The views of a scene show one set of named points, each view turned or mirrored, and shifted as a whole, with a little noise and some points left out.
In the rows, zero is written as 128.

Scene 1
View 1
(265): [115 131 156 122  82 126 118 101 113 157 110 104 162  77 133 147 150 107
 110 103 100 126 116]
(131): [201 107 143 128 162 112 177 145 103 161 154 159  91 155 102 122 166 196
 148 145 108 171  99]
(142): [172 135 131 152  78 117 153 145 113 162 129 125 154 112  97 109 167 135
 125  91 132 155 114]
(68): [ 95  98 143 173 100 157 124 154 140 174 134 138 140 129 100 143 123 142
 102  92 134 166 102]
(184): [187 150 107 151  41 118 158 160  97 152 145 111 203 102  63  97 164 110
 148  47 142 173 117]
(230): [118  60 128 187 133 154 137 172 144 176 161 171 107 169  85 130 132 183
 117 107 163 212  95]
(154): [155  57 122  85 152 125 135 109  79 148 180 133 131 139  99 149 173 167
 175 123 124 223  90]
(32): [135 125 150 122 121 123 148 116 118 144 133 139 140 109 115 144 126 136
 129  99  90 153 123]
(26): [124 100 137 118 127 156 138 143 103 166 160 122 149 132  84 161 130 150
 146 100 103 174  82]
(28): [146 120 122 138 108 135 159 148 116 143 161 144 164 129  72 134 115 140
 149  62 110 192 117]
(97): [111  95 126 144  74 159 116 149 106 174 147 104 179 116  82 144 153 124
 130  80 142 176  84]
(241): [165 149 130 184  65  95 162 140 147 138 118 161 152 103 107  88 132 122
 107  62 135 161 162]
(299): [148 133 149 154  81 111 138 123 126 159 109 129 141  97 127 117 163 127
 104 109 126 135 126]
(60): [193 143 106 136  74 109 170 152  98 138 158 130 187 113  64 103 149 126
 163  52 127 189 126]
(37): [151 128 131 218  71 156 153 207 141 197 131 136 143 147  69 105 149 155
  98  87 161 150  89]
(29): [140 141 151 190  67 154 138 179 128 202 108 106 144 119  98 123 163 138
  91 114 138 109  80]
(139): [116  68 122 135 115 127 124 119 122 142 159 153 143 125 103 136 138 142
 137  85 144 220 124]
(268): [186 120 148 117 149 107 170 125 104 151 143 145 108 131 113 128 159 173
 143 134  94 157 111]
(74): [147  99 120 146  52 135 114 142  94 179 135  95 179 104  93 116 201 121
 129  94 170 171  86]
(240): [170 126 133 133  87  95 145 112 111 143 126 131 149  97 118 108 170 126
 128  97 128 162 135]
View 2
(26): [105 107 161 147 155 121  90 125 164  52  91  74 107 145 159 149 107 122
 116  98 130 144 124]
(241): [ 73 119 115 143  99 178  92 172 121 118 138 137  80 159 171 141 202 121
  75 122 171 100 129]
(230): [ 78 100 213 199 141 117 139 141 192  53  95 146  82  94 156 146 158 125
 121  83 161 145 111]
(154): [ 68  85 157 167 120 113 118 118 174  26  57 104 114 173 155 163 108 105
 177  94  76 139 139]
(97): [116 123 134 142 140 162  80 152 175  43  82  91 107 121 161 164 121 127
  82  96 130 114  85]
(299): [ 98 131  94 128 141 147  98 164 157 104 127 113  72 147 150 147 160 136
 106 119 135  81 145]
(28): [ 80  99 159 154 110 154  82 137 134  68  97  99 113 164 176 147 146 111
  92 102 148 145 112]
(268): [ 82 104 140 141 137  95 125 136 134  91 126 107  92 172 159 142 138 122
 172 130 111 132 177]
(74): [124 135 105 135 124 168 101 176 172  42  91 114 101 112 160 178 133 129
 109 115 104  88  83]
(240): [ 82 118  93 132 110 157  97 161 140  91 112 118  90 171 159 154 161 121
 122 124 114  92 142]
(60): [ 93 109 129 133  75 174  85 160  93  70 110 108 132 173 193 163 157 105
 103 135 125 141  96]
(184): [115 127 108 120  81 191  77 179  98  66 115 108 131 150 193 173 156 114
  84 139 127 123  75]
(32): [ 80 107 125 138 146 128  82 129 150  96 110  84  89 177 154 134 135 120
 109 106 137 119 161]
(131): [ 85 104 164 154 132  80 152 142 130  84 132 125  95 151 165 148 144 123
 194 136 110 147 168]
(265): [106 131  74 115 160 153  64 145 172  96 107  72  80 166 141 144 126 135
  86 105 125  76 148]
(139): [ 57  92 153 177 118 152  95 132 184  51  67 121  93 157 152 149 148 112
 108  78 131 119 123]
(29): [148 155 123 121 170 135 110 180 159  93 147 107  77  83 159 154 147 152
  90 131 154  96 109]
View 3
(97): [112 102  58 132  88 105 154 135  85 165 137 123 124 154 124 160 154 154
 128 118 154 111 117]
(29): [ 95 109  85 157 114 104 155 125  72 120 156 100 131 177 182 141 188 119
  98 131  85 158 123]
(240): [126 142  65 118  94 122 110 136 115 117 112  83 115 150 121 111 150 104
  92 117 161 122 146]
(154): [ 95 114  59 102  52 106 143 117 173 139  99 117 130 120 147  93 106 166
 136 154 200  43 102]
(131): [ 91 137  79 128  84 126 147 126 181  89 108 104 134 120 205  65 132 108
  94 186 153  77 104]
(74): [107  92  64 142  70  96 125 135  66 159 135 100 125 168 140 129 175 144
 134 118 158 116 131]
(265): [121 133  69  95 115 108 130 100 123 128 134  78 116 179 104 160 138 144
 103  86 113 142 148]
(60): [162 131  54 127 111 149 131 192 110 166 122 120 123 130 124 130 170  89
 104 158 190 102 142]
(68): [ 82 125  65 151  98 105 183 113  90 120 129 140 123 133 136 165 135 142
  92 115 121 128  87]
(139): [ 91 129  50 136  62 111 151 126 109 130  97 139 117 107 107 130 113 144
 104 120 192  83  93]
(142): [124 129  69 135 102 125 130 148 102 130 127  98 123 151 146 120 169 101
  95 136 147 126 135]
(37): [ 91 112  76 191 103 117 176 158  47 125 146 139 131 139 186 139 191  98
  87 154 116 142  95]
(230): [ 53 120  66 179  61 106 191 124  93 105 110 165 130  94 172 121 128 133
  93 153 153  91  53]
(26): [107 114  66 113 101 115 179 120 149 146 133 130 131 138 151 150 127 158
 121 147 139  88 100]
(28): [132 136  56 124 111 139 169 158 129 148 122 143 122 116 127 152 135 117
  97 149 167  97 107]
(299): [108 141  72 129 102 113 125 117 102 103 123  84 117 160 132 125 154 109
  83 107 122 145 139]
(268): [105 145  77 108  98 126 139 118 181  95 111  92 130 136 177  85 129 111
  91 161 144  92 121]
(184): [164 117  56 137 112 142 125 193  73 177 136 110 121 152 123 143 191  94
 111 144 179 123 153]
View 4
(265): [106 160 207 128 200 155 114 158 134 129  93 134 129 129 122 125 155 120
 118 167  76  94 111]
(139): [ 93  96 169 122 143 156  90 139 113 166 119 159  99 102 149 183 166 147
 153 123 117 143  73]
(32): [103 130 198 107 171 134 105 146 147 149  93 158 108 131 106 149 163 123
 166 148  94 127 119]
(184): [114 140 173  98 130 189 136 177 122 114 101  50 125 168 125 182 120  99
 133 120 149 150 111]
(97): [ 91 108 189 144 152 178 121 177 136 149 145 113 115 139 157 144 150 145
 108 120 125 127  99]
(26): [ 88 102 195 134 153 155 105 162 167 172 135 151 102 132 119 135 171 148
 151 110 119 138 129]
(241): [117 126 177  70 145 123 144 151 108 105  79 120 129 157 144 197 111  88
 162 174 107 149  79]
(142): [115 137 170  98 141 151 148 150 140 132 100 111 142 138 127 155 126 112
 142 132 114 147 108]
(29): [104 123 189 121 152 125 191 173 171 125 136 126 162 158 160 104 106 118
 109 149  93 136 114]
(154): [ 98 117 149 130 131 178  86 112 154 202 114 152 114  67 103 153 186 167
 162  72 123 159 112]
(74): [105 136 161 136 143 188 143 157 133 142 128  91 147 116 155 136 133 139
  93 112 118 135  91]
(131): [112 116 151  90 117 117 141 103 190 184  97 172 138  94  88 140 154 137
 197  92 108 187 134]
(299): [114 148 179 103 168 133 144 143 136 127  90 137 149 124 135 142 129 112
 133 161  81 128  97]
(268): [114 136 167  93 143 125 127 115 177 168  85 165 134 102  82 139 158 127
 188 114  98 162 136]
(60): [115 129 169  86 124 179 118 163 127 129  92  71 111 158 106 196 136 102
 165 111 152 160 117]
(68): [ 89  85 198 128 153 125 135 168 143 149 144 168 114 141 172 145 141 139
 134 146 102 135  88]
(240): [118 155 167  94 155 156 125 131 122 133  76 118 139 113 117 164 140 112
 145 139 101 137  97]
(37): [ 99  82 175 106 112 118 195 176 163 130 152 125 146 169 180 143  96 120
 131 131 126 173  96]

In a view up to two points have been moved. Name them for each view, in the order of its rows, or write none.
view 1 | (74)
view 2 | (28), (131)
view 3 | (97), (139)
view 4 | (154)
